Each row is a point on a landscape with many valleys, with its height.
A ball rolls from a point to whichever of its 2 nearest points has the largest drop for the distance, and stops where none of them is lower. Distance is the straight distance between rows; heights are no part of it.
fivu (h 236): [ -5  -6   7  -7 -20  14  -9   2  24  17  -9 -10  -2   5  10  -2  -4  -2
 -21 -36  11 -12  -6   3   7   3  -6  -8   9  -1  17   2   5   7 -32   5
  -2  30 -37 -11   4   2  26  -8 -19 -10 -11 -13]
vib (h 125): [ 15 -16 -24  25 -19  15 -22  11  -8  -2   2 -16  -5   0   2 -12  13 -20
 -32  -1  -5   7 -11  35 -18  11  -9   6   1  19  -6  21  -2  -7  -6 -13
   6  16 -20   0  -9   8  19 -21  -7   9 -11 -17]
Tiloz (h 274): [ 16   3  19 -20   1   0   5   1  15 -12   1  22   5   0  -3 -17 -15 -11
   7  -4  -1  -7  -2 -29 -10  -9  -7  11   7   7   2 -21  -6   2   2   2
  -1 -12   2   7 -17  -1  -3  -1  12   8 -18  20]
Vused (h 183): [-24  -3   1   4  -1  -9  -6 -17  -7   0 -11  -4 -11   1 -17   2   0  12
   7  29 -10   0   6 -24  -1 -11  12   7  -3  -5 -12 -22   3  -6  16  -5
   7 -16   2  12   5  17 -18 -14  -4 -13  23   3]
riru (h 128): [ 35 -13  -3  43   8   2  14  -2 -12  25  20 -12   2  -5  22  16   4  17
  18  12 -13  18  -4  31 -10  10  -2 -25 -28  12   7   2  12 -26  14  12
  22  24   8  11  12 -20   9 -15  14  17  -9 -11]
takur (h 337): [-32   2 -15   4   1  -5 -29 -10 -22  11 -39  -9 -22 -13   4  16   6   1
 -25  10   9   3   0   9  -3  -2   6  14   9 -13 -11 -11   2   9 -11  -1
  -5 -14  -7   7   5   8  -6 -13  -9  -7  13 -22]
Fofeg (h 408): [-10 -23   1  13  -6 -10 -10  -3  17  -6 -23  -4 -26  16 -19 -25   9  10
  21  29   0 -18   7 -14  -9  -2  -7 -12 -16  -2 -21 -14  14 -19  23   9
  21 -11 -10  -6  13  10 -21   7   9   0  -4  -2]
muz (h 220): [  9  29  17 -23  -2  -1   3   4   6  -9   4  15  14  -5  11  -7 -17 -12
   2 -24  -3 -15  -5 -24  -2 -10  -3   6  10  -3   8 -19  -6  12  -9  -3
 -10  -9  -1  -8 -14  -3   4  -1   1   7 -22  23]
lutev (h 576): [ -5  28  14 -11  24  -7  18  -5 -17  21  10  12   6 -12  -9  14 -13  -4
   5  24 -14  -5  12  -7   7   8   9   6 -23  -3  -8   1  -8 -15  -4   7
  -7 -26  31   6 -15   5   6   8  -9  -1  13  21]
bupun (h 333): [ -4  33   4 -23   2   0  -1   0  16  -7   2   5  13  -7  10   0  -6  -8
   9 -44   3 -23  -2 -17  26  -1   5   0  14 -24  13 -11   0  30  -7 -10
  -4   7  -5 -26   6   7 -16  21   3   3 -37   8]
nolo (h 305): [ 31 -26   7  20 -12   1  17 -30  10 -16   4  -1   5   6  12  -3   8  -1
  14  -6  22 -32  -2   7 -29   3 -23  -3   5   1  15 -15 -10 -17  29  26
   7  37   1   9 -10 -13  17   8  37   2 -21  17]
ligav (h 528): [ -2   1 -10   0  -3   3 -24   0   6  17 -22 -33  -7 -11   7   5  -3  -5
 -39 -12  16  -9  -9  19  19  12  28  18   1   7  -7   2  27  11 -26   3
  -9  18 -15  -1   9  16   6  -2 -11  -3  -5 -31]
Gomo (h 431): [  9 -33  -9   0  -9 -11  -2   6   9  -7 -34   0  -9  -6  -3   2  -2  10
  13  22 -10  -2  -9  11 -16 -16  -2  -9  -3   3 -13  -9  -1 -29  16  10
  17  -3   0   6 -10  -4  -1   3  15  -5  -5   1]
Kaz (h 255): [ -2   5  18   3   6   6   3  24   7  -1   8   8 -12   7 -14 -25   9 -23
   5  -7  11   5   2 -56  19   4 -14   6 -10   0  10  -7  22  40   2  -6
  14   4   5  -1  15  -7 -35  -4   8   7 -18  27]
patob (h 397): [-12   2  -1 -15  -6  -3   6   0   6 -24  18  12  18  22 -10 -24   0   4
   4  -5  -6   0  -9 -14  -8 -10  -5   0  23   0   4   0 -14   4   7 -14
 -15  -4  -1   1   9  -5 -18  -5   8  -6  24  -3]
muk (h 509): [ 17  -8 -10  12   6   0 -15  16  -5  15  -3 -31 -10 -19  -1  21 -14   4
 -37  -8   3   1  -8  10  15  13  33  22  -1  15  -3  -2  27   0 -18 -13
 -10  16 -19   8   0   5  28 -16 -12 -17  -6 -25]
zutak (h 568): [ -3  11 -23  -6  16  -7 -20   9  15  10 -32 -16 -19 -27  -5  29   5   1
 -22  -9   5   0 -19  24  22   9  10   4  15  -3 -13  22  28  10 -25 -11
 -16   9   2  -1  -8  -1   4  24  -4   3  14 -16]
Rirev (h 202): [ -7  -8  21   2  -1  -4   3   0  23  -7   3  15 -13  21 -25 -42  17  -9
  15   1  17  -2  -4 -52   6   9 -19  -2   0   1  25 -13  14  22   7  -7
  11   6 -10   7  14  -6 -23 -11   9   6 -18  17]
Saz (h 367): [ -3   6  14   3  11   0   5  11  14 -39  22  15  -3  18  -6 -44  11 -13
  10   6   6 -15 -11 -28 -26  15  -9  -3   1  19   8   2  -7  20  30  -7
  -4   6  16  10   3 -15 -13  12  -2   8  -2  12]
duto (h 251): [-19  -9  15  -2 -12  -4   1  -7  18  -4   5   7  -6  31 -26 -42  12  -2
   8  -4   6  -7  -3 -39  13   5 -34 -14   7 -10  19  -7  11   8  10  -8
   1   4 -15  -9  16   7 -24 -11   8   2 -10   6]
kofad (h 648): [ -2  -5 -16 -12 -14   2  -9  14  25 -11 -16   4   4  18   4 -13  10   2
 -16 -30  -6 -13 -26  19  -3 -13 -22 -15  24   7  17  15  -1  -1 -21  -9
  -3  12 -21  -7  -7 -21  11  -4   8   2   6 -12]
Zed (h 426): [ -9 -13 -11  -7 -12  -9   4  -2   0 -14   0   9  12  12 -14  -9   5   5
  -8  14  -5  12  -6   2  -6 -13   0  -2  18   7  -5   1 -13  -4   2  -5
 -10  -5   1   5   3  -1 -17  -7   4  -4  29 -13]
zev (h 490): [ 11  -3 -14   2  -1 -10 -13  20  -4  12 -14 -15  -3 -25   1  28  -6   3
 -23  -1  -3  21  -9  15   1   2  23   7   1  16  -5  17   9   0 -17 -17
  -4   3 -11   9 -19 -11  25 -16 -12  -9  10 -12]
ripo (h 418): [ 13  23   7 -23   4   3   2   1  -7   0  17  -8  31   8  19  16  -8   9
 -10 -23   6   7   0   4  -2  -7  21  -2   6   2   5  12  -4   4 -19  -4
 -11 -10 -12   0  -1 -15  15 -10 -12   2  17  -7]
fanas (h 375): [-11 -15   8  11   1 -14 -11  -1  23 -15 -13  -2 -21   6 -22 -16  10   7
  25  31   5 -17   7 -32 -12   4  17   5 -28   2 -11 -27  20  -5  21   5
  28  -5   2  20   3   5 -15  -3   9   1  -7   6]
funes (h 377): [ -8  -2   9  -6   5 -22  14  12 -14  -1  -5  24 -16 -14 -14  -5 -15   2
   7  22   2  -6 -14  -8   8  16   0  -5 -19   7 -20  -2 -17  -3  21   3
 -12  -8  32   5 -16  12   5   9  -6 -11   6  22]
Sukeg (h 299): [-22  10 -15  -8   2 -15  -9 -14 -22   5 -19  -8  -4  -9  -5  26   0   4
 -17   8   5  11   6   5  12 -10  24  14  11  -9  -6 -12   1  20 -11  -8
  -9 -13   1   2   4   7  -9  -7  -2  -5  27 -12]
roke (h 262): [ -5 -21 -23  22 -11  11 -15 -15 -16  -9 -19  -9 -12  -9   4  -2  20 -19
  -8  17  -5   4  -2  22 -40 -10  -5  11   1   1 -21   5 -11 -19   6   3
  21 -11  -2   6  16   1  -3  -5  -3   6   4 -13]
rut (h 212): [ -9 -17 -10   5 -25  18 -15 -14   1   2  -8  -8  -2   4   0 -12  10 -28
 -17  -1   2  21   7  19 -27  -8 -11   7  12   6  -8  10  -6   2 -23   2
  18  -2 -23 -10   9  15   3 -11 -10  13  -3 -12]
Reruz (h 247): [ 34  -8  -4  38   2  19   2 -17 -19  15  30 -20 -11   4  16   9   4  -9
   1  11 -16  31   6  30 -22   4  -7  -2 -28  19  -4   7  -3  -9  -4  -2
  21  -1  -6   5  23  -8  15 -14  -2  24  -9 -11]
nom (h 409): [ -6  18   9 -24 -18 -10  -5 -13  17   1  -9  -7  19   8  11  -4 -10   2
   7 -33   8 -11  -4 -12   3 -11   4 -10  18 -10  27 -10  -4  14 -25  -6
  -3  13 -22 -15  -3  -1  19 -13  -5  -6 -18   7]
poku (h 187): [  2 -11  -6   6  -6  14 -10  14  23   8  -2 -19  -1  14   3 -13   3  -1
 -33 -44  10 -25 -19  10   8   7   3   1  12   9  15  11   8  -2 -29 -15
  -4  33 -37   1   2  -8  35 -13 -12  -8  -3 -20]
goke (h 303): [-27 -16 -18  13  -1   3 -23  -9 -22   0 -38   1 -22  -7  -1   2  14   2
 -12  20   1   1  -5   8 -20  -6  -6   9   6  -8 -18  -7 -11 -12   2   0
   6 -22  -5  14   9   6  -5 -12  -8  -8  15 -19]
fus (h 567): [ -8   9  -9  -2  10 -10 -17  -4  24  -2 -22 -11 -10 -11   1  36  -5   6
 -12 -14  -6   3   6  15  35  -4  -4   1  11 -14  -6   0  40  17  -5  -7
  -6   0   2 -22  11   7 -26  39   0  -2   7 -12]
Zoron (h 342): [ -5 -15  -1   4   8 -17  -2  -6  22 -23  -5  -6 -16   2 -18  -3  16  11
  29  33   4 -16   9 -14 -26  10  27   0 -32  -2 -14 -18  11 -10  36   1
  19   3  12  29  -2  -5  -9   4   6   0   7   0]
Zova (h 458): [ -6  15 -12 -10   7   7  -2   8  -8  -4  -1   0  14 -16  14  15   7   5
 -15 -29  18  -2 -15  12  27  12  33  13  19  -7 -14  16  -7  30 -23   2
  -7  14   1 -11   6   4  -3  32  -4   2  13 -24]
Viso (h 374): [ -9  22  -1 -28  -8  -2  -4  -4  11  -3   0  -1  20   3  13   3  -6   6
  -1 -39   7  -6  -4 -13  16 -11  13  -2  23 -17   8  -2   3  20 -16  -8
  -5  12 -14 -18   7   4 -14   6   4   0  -3 -12]
vuros (h 172): [  1 -10 -18   9 -18  16 -24   2   8   5 -17 -15 -10   2  -4 -15  12 -27
 -32  -2  -1   4  -3  33 -16   3 -18   2   8  11 -10  19   5  -4 -21  -5
  13   5 -23  -9  -2  14  10  -5 -11  17  -3 -21]
korek (h 301): [ 13  10  14  13   4  23   9 -20 -14  20  32 -16  14  28  20 -12   4   4
  16  21   0  10  29  13 -15  -7 -13   0  -7   5  26  11  -5 -23 -10  23
   9  -3   2   5  21   2   9 -24 -14  15 -13 -12]
pum (h 618): [  9 -11 -11 -18   0  -5   4  28  15  -1 -22  15 -13   7 -19 -10  -5  -1
   0   3  -9   8 -19   9   3  -6 -26 -15  12   6 -22  10   3   1  10  -5
  -4  -9   0 -12  -7  -6 -11  25   9  -2  13   0]
Zeso (h 340): [-20   5   2 -12  -7  -7  -4  -8  15   9  -2  -2   3  10  -7   8   1   4
 -12 -23   5   3  13 -16  45  -4 -14  -9  11 -25   6 -10  25  13   2  -7
  -1   8 -13 -22  16  20 -34   9  10   4  -7 -10]
Vapup (h 472): [ 14 -11  -7   1 -10  -7  -4   7  -8   3  -8  -4  14  -8   5  18  -2   3
 -16  11 -10  25  -5  20  -9  -9  10  -5  -2  15   2  12  -5 -11  -7  -5
   1  -6  -2  11 -12 -12  17 -23  -6   1  14 -11]
kif (h 203): [ 35  -4   2  42   8  18  13 -16 -15  29  39 -18  -8   7  24   4   5  10
  21  12 -10  18  11  27 -17   9 -10  -9 -26  16   0   5  -4 -18  -7  14
  20  17  -3  -1  24 -12   6  -5   7  25 -14  -7]
teget (h 287): [ 13 -18 -11  29 -11  13  -7 -24 -16  -6   6 -16  -1  -8  15   6  13 -21
  -3  13  -8  19   4  24 -41 -14  -4   6 -12  10 -13   9  -8 -12   2   4
  26  -3   3   3  19   1   9 -12  -1  15   0 -11]
gerim (h 293): [ -6  16  19  10   7   6   2  31  -9  -8  10  15  -8   3   0 -17   0 -22
  -1 -14  11 -11  -2 -50  19  13  -7   9 -13   8  10 -18   7  38   6   4
  -3   1  15   2  18  -3 -30  -2  -4  -2 -18  24]
Gadus (h 250): [-19 -21  -4   4 -27  15  -1 -28   2  -1   2   3   0   4  -9 -15  10 -21
  -2   7   0  17  15   2 -29 -12 -10   6  15  -2  -9   0  -8  -8  -7   8
  24  -6 -15 -16  16  18 -10  -7  -5   8  -1   1]
Radat (h 401): [-29  11  -8  -1   5  15   4  10  -4  -9  18 -14  10  -2  -6  13   6  -4
   7 -22  -2   2  22  -5  51  14  23  14  12 -26  -4  -2   4  27  12 -14
  -1   6  10 -19  12  20 -36  28  -2  -2  -7  -8]
vipe (h 546): [ -5   4 -11  -1   2   2 -23  -8  23   9 -29 -26 -10 -15  10  24   1   8
 -25 -16   4  -4  -4  21  31   1  19   7   5  -1   0   4  42  14 -28   6
  -7  16  -6  -7  12  11 -11  18  -7   2   0 -23]
povap (h 256): [-22  -5  -2   0  17  -3  -5 -15  -3 -10  -5   2 -29  -8 -20  -1  10  23
  26  28  -6   1   7 -34 -12   1  16   7 -23  -9 -17  -8   3   2  19 -16
   8 -13  14  28  -4   5  -2  -2   0 -16  33  10]
zit (h 465): [ 20 -10 -19   8   9   7  21 -11  -6  12   9  10  25 -13  -3   7  10   4
   4  17  -1  28  -4  39 -13  11   2 -10  -2   7  13  38 -16 -21  13  -1
  -4  -5  16  20   6 -28   5  -8   8  18  25   5]
Tuga (h 329): [ 34 -26   4  -6  -5   6   9  -4  29 -15 -14  14 -10   8 -12 -23  -6  -4
  16   2   9 -14   1 -16  -8  -5 -11  -4  11   9   2 -20  -4  -9   8  15
  10  -3  -2  14 -25  -2   0   5  24   9 -26  14]
ligam (h 442): [ 13 -12  -4  -4   6   3  31  -5  -1   1  12  23  18 -16  -2   0  -2   4
   7  18  -2  14 -10  32 -15  15  -1 -11  -6   4  -4  29 -24 -25  25  -1
  -6  -5  21  10  -1 -22   6   4   1   9  19  16]
Lifu (h 294): [ -5 -31   2  11 -31  15   9 -31  22   2   2   6  -6  11 -22 -25  20 -18
  21   7   3  -3  15  -4 -27   1 -23  -1   9  -9 -12   5  -5 -12   8  14
  19  -2 -18 -17  15  12 -18  17  13   4  -9  11]
penib (h 619): [-16  13  -9 -15   3   0   2  31   0  -6   5  12   7   4  -2  -6  -5  -5
  -6 -23   5  -8 -14  -7  21   3 -17 -13  18  -9 -17   8 -13  18   6  -4
 -20  -1   1 -20   8   7 -11  27   6 -11  16  -9]
mizud (h 584): [-11  12  -8  -1  15  -9 -14   9   7   5 -17  -8 -21 -13  -2  26 -10  -1
   4  -5  -8  -2   7   4  33   2 -15   1   0 -14 -16   0  20  18  10  -8
  -9 -13   7 -27  -2   8 -26  44   2 -15   2   6]
pasid (h 132): [ 15 -13  -9  23  -8  13  -9  19   4  -1  19  -7   0  13   3 -11   3  -3
 -37 -30   1 -10 -12  19   1  12   4   7   7  14  13  11   1  -9 -12 -26
  -4  28 -33   8  -4  -6  39 -28  -9 -10 -11 -20]
reku (h 259): [-18   2  -5  -1  15   0  -4 -30 -24  10 -18  -2  -9  -7  -4  25  -1  15
   0  25  -6   8  13  -5  -9 -15  13   7 -13 -12  -3 -12  -5 -12   3  -1
   3 -31  12  22  -2   2   5 -23  -8 -13  30  -6]
Dibod (h 642): [-18   4   2  21   6 -20  -3  36 -21  -1  -5   3 -15  -8 -13  -8  14  -8
   6  13   7  -9   8 -33  34  18   1  -4 -22   3  11   1   8  34  17  10
 -17   8  34   0  -8  17  -7   5   0 -11   7  24]
Bar (h 307): [-15  -3 -12 -10  21  -3   2 -21 -21   7 -18  12 -22 -23  -7  24  -6  18
   9  10   3  16   5  -4 -14 -10   8  10 -17 -16 -13   7 -13 -13   0 -13
   0 -27  19  18  -9  -4  12  -5  -2 -12  30   9]
ronu (h 453): [  7 -20  -9   5  -8  -9   4 -12  -6  -8  -7   4  15  -2  -1   8   7   3
  -8  25  -9  15  -4  20 -16 -11   4  -4   1  10   0   6 -12 -21   8   3
   1  -7   8  14  -1  -8   2 -16   0   2  21 -11]
Tize (h 519): [ 22  25  30 -17  24  12  17   9   0   9  13  12  20  -1  13  -4 -16  -9
   6   6  -9  -7   8 -11 -11   1  -6   6  -8   5  12  -7   0 -18  -6  17
  -2 -25  17  16 -18 -16  15  -2  -1  18 -20  18]
sipud (h 278): [ -9   1   7  -9 -25   8 -12  -9  -4   8   0  -8  10  11  15  -2  -8  -7
 -25 -25  18   5   3   4  -3   2   8   3   8   2   6   1  -3   6 -31   4
   1  14 -26 -10  12  13  13 -20 -18  -3  -6 -16]
mav (h 288): [  3  37  15 -18  -3   1  -4   8   1 -12   9  13  15 -13  19  12 -11  -6
   1 -36  -2 -23   0 -11  20   2  15  12   2 -16  10 -16   0  22 -10   5
 -13   1   3 -20 -12   6 -12  16  -5   0 -39  13]
bezok (h 393): [  3  -4   6 -10   3  -4  11  -4  16 -30  20  16  11  18  -6 -31   4  -1
  13   5  -5 -10 -10 -15 -24  -2 -10   2   8  10   5   1 -13   0  25 -10
 -14   1   6   8  -1 -12 -17   8  10   0   7   8]
muga (h 474): [ 14  15  12  -7   8  -6  -2   8 -13  16   2 -19   3 -24  11  40 -26   7
  -3   0 -15  20   7   2  -1 -12  22   3 -20   7  -4   3  12  -2 -13   3
   2  -8   1  -6 -31  -9  21  -1  -9 -13   0  10]
fumap (h 358): [-25  17   3 -22  -7  -2   3 -19 -10 -18  12   0  28  31   0 -11   3   7
  -8 -22  13  -2  -7  -6   3 -10   9   1  30  -6  12  -9  -8   7  -7 -14
  -6  -6  -3   0  20  -2  -8 -22   4   2  24 -13]
keti (h 447): [ 24  12   6   0  16   0  -1   8 -22  29  13 -31  -1  -1   8  39 -27   9
 -10   9  -8  27  14   9  11  -5  24  -2 -21  11  13   7  16  -5 -19  -2
  -2 -17 -12   7  -5 -10  24 -14 -15 -10   6 -11]
pav (h 257): [ 22   2   9  27   8  20  14 -28  -9  22  34 -18   6  10  22   0   9  -1
  22  26  -4   6  29  20 -24  -4 -10   2 -14   5   9  10  -6 -24   3  26
  24  11  11   0  22   0   6  -7   1  23 -12 -11]
ratog (h 626): [-17  11  -2  10   2 -13  -2  29 -14  -1   5   3  -6  -4  -7   5  -1  -9
   4  -4  -1 -14   9 -15  43  17  -1   4 -12  -8  -4  -7  -2  27  16   4
 -23  -2  20 -18  -7  24 -23  24  -1 -17  -7  10]
dut (h 462): [  8   2  31  -2  -7  -4  13 -33  20 -13   0  12  20  10  -2 -18   4  -6
  17  -1   4 -13   9 -19 -18  -3 -18   5   6   2  39 -24  -7  -8   5   5
  -1  -7   0  16   0  -5  15 -16   1   8 -24  17]
Vidi (h 373): [-23   9  -5 -13   0   7   3  -5  11  -3  10 -13  12   5  -4  12   9   7
  -3 -33   5   7  17 -12  51   1  11   0  16 -32   8  -3  18  21   6 -14
   4  13  -2 -17  20  15 -42  18  12   5 -15 -17]
mefe (h 437): [  5   5  19  -7 -18  -8   2 -24  15 -13  -2   0  24  13  10 -15  -5   0
  14 -12  -3 -10   0  -4 -15 -10 -14  -9  15   1  35 -12 -12   0 -11  -4
  -5   2 -11  -3  -6  -9  29 -24  -5  -1 -17  17]
nezef (h 304): [-32   5 -23   4  19  -9  -6   6 -21   2 -11  -1 -39 -15 -12   9   0   9
  12   4   1   7   7 -17  11   0  -3   6  -5 -16 -20   6 -11  20   5 -21
 -13 -10  13  -5   6  16 -11  20  -2 -19  29  16]
buze (h 332): [-10  18  14   3   9  -4   0  29  -4 -20  15  14   2  13  -5 -36  -2 -17
   1 -10   6 -20 -15 -42   2  15 -12  -5   2   9   8 -11  -6  28  16  -5
 -15  -2  16   1  14   1 -13   2  -5  -5  -5  16]
dul (h 655): [-16   6  13  11   9  -6  -2  30  -7  -9  11  13 -13  -5 -18 -24  13 -12
   9  30   1  -3   2 -39   3  18   4  -6 -12  11 -11   3   3  27  23   1
   3   8  27   3  -2   7  -5  10  -6   0  15  19]
Pupi (h 602): [-10  -2 -14 -15  -5 -11   9  32  -5   0 -10  23  -5 -14 -12   1  -4  -2
  -9  -1   3   8 -22  17  11   8 -14 -10  17   2 -24  20 -21   2  -3  -7
 -17  -2   6 -14  -3   0   1  17  -2  -6  18  -2]
samez (h 399): [  4 -33  -8   7 -17  -9   1  -3  15  -7 -21   4 -13  17 -13 -23  10   5
   9  21  -5 -12  -2   5 -12  -8 -13 -11  -3   7 -10  -7   2 -24  20  16
  10   2  -7  -7   6   6 -18  11  15  -2  -1  -4]
zoz (h 345): [-25   0 -15  -5  16 -13  -5   0 -22   5 -21  17 -38 -27  -6  15  -8  16
  13  -1   7   9  -5  -6  -3  -1  -4  10 -13 -18 -22   8 -18  -5   1 -17
  -9 -15  17   2  -8   5   0  17  -1 -20  19  17]
fof (h 248): [-28  14 -24  -3  14 -11   2  -4 -26  -3  -3  -2 -15 -17 -11  24   0   1
  -5  -2   4   9   8   3  22  -2  21  14   8 -17 -16  -2 -13  27  -7 -17
 -13  -9  11 -13   9  15  -7  17  -1  -7  29   2]
Tiv (h 347): [ 22  12   8  -1  17  12   7   5  -7  22  28 -17  22  21  16  -7  -4  17
  28  29  -7  11  26   2  -9 -12  -2   1   3   4  30  14  -1 -23 -14  15
   2  -6   4  20   0 -14  10 -20  -5  13 -13  -8]
diti (h 597): [ -7  37  -2 -13  23  -3   7 -19 -27  20   6  -9   7 -15  -5  35 -11  -1
   3  13 -11   5  22   1  11  -9  22  10 -18 -13  -3   4   0   1 -15   1
  -6 -30  20  -1 -14   4   2   5 -11  -4  20  15]
Nito (h 635): [ 12 -19  -8 -15 -15   2  -2  16  22  -5 -21  15  -1  12  -3 -12   3   3
  -7  -8 -10  -2 -17  14  -3 -20 -26 -13  18   6   5   3   0  -9  -3   8
  -2   5 -18  -8 -17 -12   1   3  14   3   0  -3]
fel (h 297): [-20   1   8 -14 -14  -5  -2  -6  14   4   0   7   3  20 -14 -20   2   0
  -4 -15   4  -4   3 -28  24  -6 -25 -11  16 -18  10 -11  10   8   0  -6
  -3   4 -17 -15  13  17 -27  -7  10   0  -4  -4]
lol (h 416): [  7  -8  12  -9   7  -7  30   2  -2  -4  13  29   5  -8  -6 -12  -9   4
   7  25   1  -1 -14  14  -6  21  -2 -12 -13   6 -12  13 -24 -19  29   5
 -12  -6  27  11 -10  -7   6   6  -7   4  11  18]
nofet (h 498): [ 21  16  25 -15  13   3  10  10  -4  12  14   1  19  -8  15  16 -23  -3
   5   6 -16  12   9  -5  -7 -11   3  -2 -13   6  -1   1   5 -11  -6  11
   1 -17   9   3 -32 -11  21  -8  -1   8 -10  15]
tel (h 338): [ 10  40  17 -18   1   3   1   8 -10 -11  16   3  23 -13  28  22 -11   8
  -3 -31  -1 -24  -7   0  15   4  26   4  -6 -10   5  -5  -1  14 -11  12
 -17   2   0 -18 -16   1   8  13 -16  -4 -20  11]
noba (h 366): [ 24 -34   0   2 -16  -1   6  -9  23 -14 -13  10  -8  19 -10 -27   6   1
  14   9   5 -20  -1   1 -13  -5 -18  -8   4   6   2 -13  -3 -17  21  23
   7  10  -9   1 -10  -1  -9  11  27   3 -17   6]
risap (h 384): [  4  26  11 -21  -1  -1   4  16 -13  -3  15  10  23 -14  18  19 -11   5
 -10 -17  -2  -5  -9   1   3   0  12  -4   5  -2  -9   6 -12   5 -11   5
 -19  -6  -1 -14 -15  -6  11   3 -10  -3   3   5]
zozod (h 390): [ 28  15   8  -6  18  13   9  19  -8  19  30 -18  19  17  22   3 -15  15
  12  -2  -9  19  14   8  -3  -6   2 -14  -3   9  22  17   2 -12 -17  -4
  -7 -15 -14  13  -2 -28  25 -17  -8   3  -5   1]
Zaz (h 432): [-19  14  -9  -4   6  10   3  -1 -16 -12   8  -1  14 -10   8  20   5   5
  -1 -20  10   2   8  14  38   8  38  15  17 -19 -12   4  -7  34  -9  -1
  -2   9  12 -17   9  16 -19  33  -5   0   8 -19]
Gaso (h 587): [ -8   4 -20 -15   1 -12  -5  24   2  10 -23   7  -9 -27  -8  20  -4  -2
 -14  -2   0  11 -18  20  10  -1   0   0  17   2 -22  21  -4   4 -19 -11
 -10  -1   1  -8 -12  -5   2  18  -2  -3  16  -6]
Nefe (h 419): [ 32   5   5   6  14   9   9  23 -13  29  34 -15   0  18  11  21 -23  17
  -3  -2 -13  27  15  11  13   2   9 -11 -10  13  18   5  13 -12 -16  -9
  -4 -12 -25  14   2 -21  26 -17 -10  -3  -4 -12]
Som (h 547): [  9  16  22  -9  30   0  27  14 -10  26  10  21  12  -5   0  -2 -14   1
   8  30  -4 -13   2   2   4  23   3   1 -17   5   7   2 -12 -29   3  25
  -6 -19  32  20 -19 -12  12   2  -6   8  -9  15]
dusum (h 198): [ 37 -27   3  41 -10   3  14  -4  -8   1  18   1   0  -5  25  12  10   6
  11  -1  -7  14 -10  24 -16  -2 -15 -19 -25  10   0  -6   8 -19  12  16
  21  35  -1   2  -6 -14  27 -13  12  10 -17   4]
sunef (h 350): [ 11 -19   6  12 -15  -1  13 -34  10 -22  10   6  17  14  13 -11  12   4
   7   1   3 -22  -1   9 -31  -7 -24   3   3   5  24  -1 -11 -22  24  17
  -5  20  -1   2   3 -10  -1  -1  20   1  -6   8]
mebok (h 339): [ -8  -6   3  -4  13 -13  -3  14  -5  -2 -17  10 -25 -16 -18  -8 -14   5
  27  22   2  -4  -9 -14  -7  11   4  -1 -21   0 -34  -5  -7   1  20  -6
   5 -14  25   7 -14   6  -3  20   2 -13   1  23]
tolum (h 606): [-13  17  -6  -3   4  -9  -2  20  -4   0  -2   7  -2 -20   4  24  -9   4
  -3  -8  -3 -11  -2  10  35  10   5   1   5  -8 -11   0  -5  17  -2  10
 -20   3  13 -28 -12  18 -16  34   0 -16  -7   0]
fomus (h 456): [ -2 -15  -3  -2 -10 -13 -16   7   4   9 -35  -3 -10 -11   7  15  -9   7
   2  16 -14   5  -2   4  -7 -24  -3  -2   1   5  -8  -9   3 -18  -3   8
  15  -7  -9   0 -15   4   5  -6   3 -10  -3  -4]
Foz (h 300): [ -7 -10   1  -6  17 -11   3  -4   7 -11  -9   6 -13 -13 -18  -1  -3   8
  30  29  -4  -3   1 -18 -21   5  17   2 -27  -4 -25  -7  -2  -8  22 -10
  12 -15  23  24 -10  -1  -2   9   2 -10  16  16]
neri (h 249): [ 36 -33   2  35 -19  13  14  -9  -1  -9   6   3  -2  -2  18   1  11   0
  17  -6  10  -6  -8  19 -20  -5 -23 -18  -3   2   0 -14   0  -9  13  31
  18  41  -3   0 -17 -15  32  -5  25   4 -27  14]
luk (h 486): [  1  14  27  -3   4   6  19 -34  11  -2  15   2  27  22   3 -17  10   1
  15   8  -4 -10  20  -7 -18  -9 -17   4   2  -3  43  -6   0 -26   1   9
  -1  -6   2  14  12   0   8 -21  -8  14 -10   2]
Lolos (h 75): [ 22 -14 -21  32 -10  12 -17  19  -9   1  20 -12  -6   4  -5  -9   5  -8
 -39  -6  -4   4  -9  35  -2  21   4   5   2  18  -5  14   4 -10   8 -28
  -2  22 -22   5 -11   4  31 -31  -6  -4 -13 -20]
Gup (h 321): [-29   3   6 -12 -24   6  -4 -21  -7  -7   5   8  17  22   1 -14   3  -1
 -16 -16  11   2   4  -2  -6  -6  -4  -2  22  -5   9 -10  -9  -4 -13   3
   1   2 -12 -11  17  13  -8 -27  -6   3   5 -10]

Call two points neighbours if one is among the 2 nearest of the other. Go from one point of each pair to the other, from neighbour to neighbour, staying as low as possible. Name the highest point that can't be avoided.
mav / kif -> noba
Lolos / Rirev -> patob
riru / Lolos -> samez
roke / Vused -> zoz
riru / fof -> takur
roke / kif -> teget

For each start below, name the point where the ball stops.
dut -> mav
penib -> Rirev
fus -> Rirev
fomus -> muz
lol -> Vused
Nefe -> kif
lutev -> kif
patob -> Rirev
Gup -> Lolos
Lifu -> Lolos
Fofeg -> Vused
Nito -> Rirev
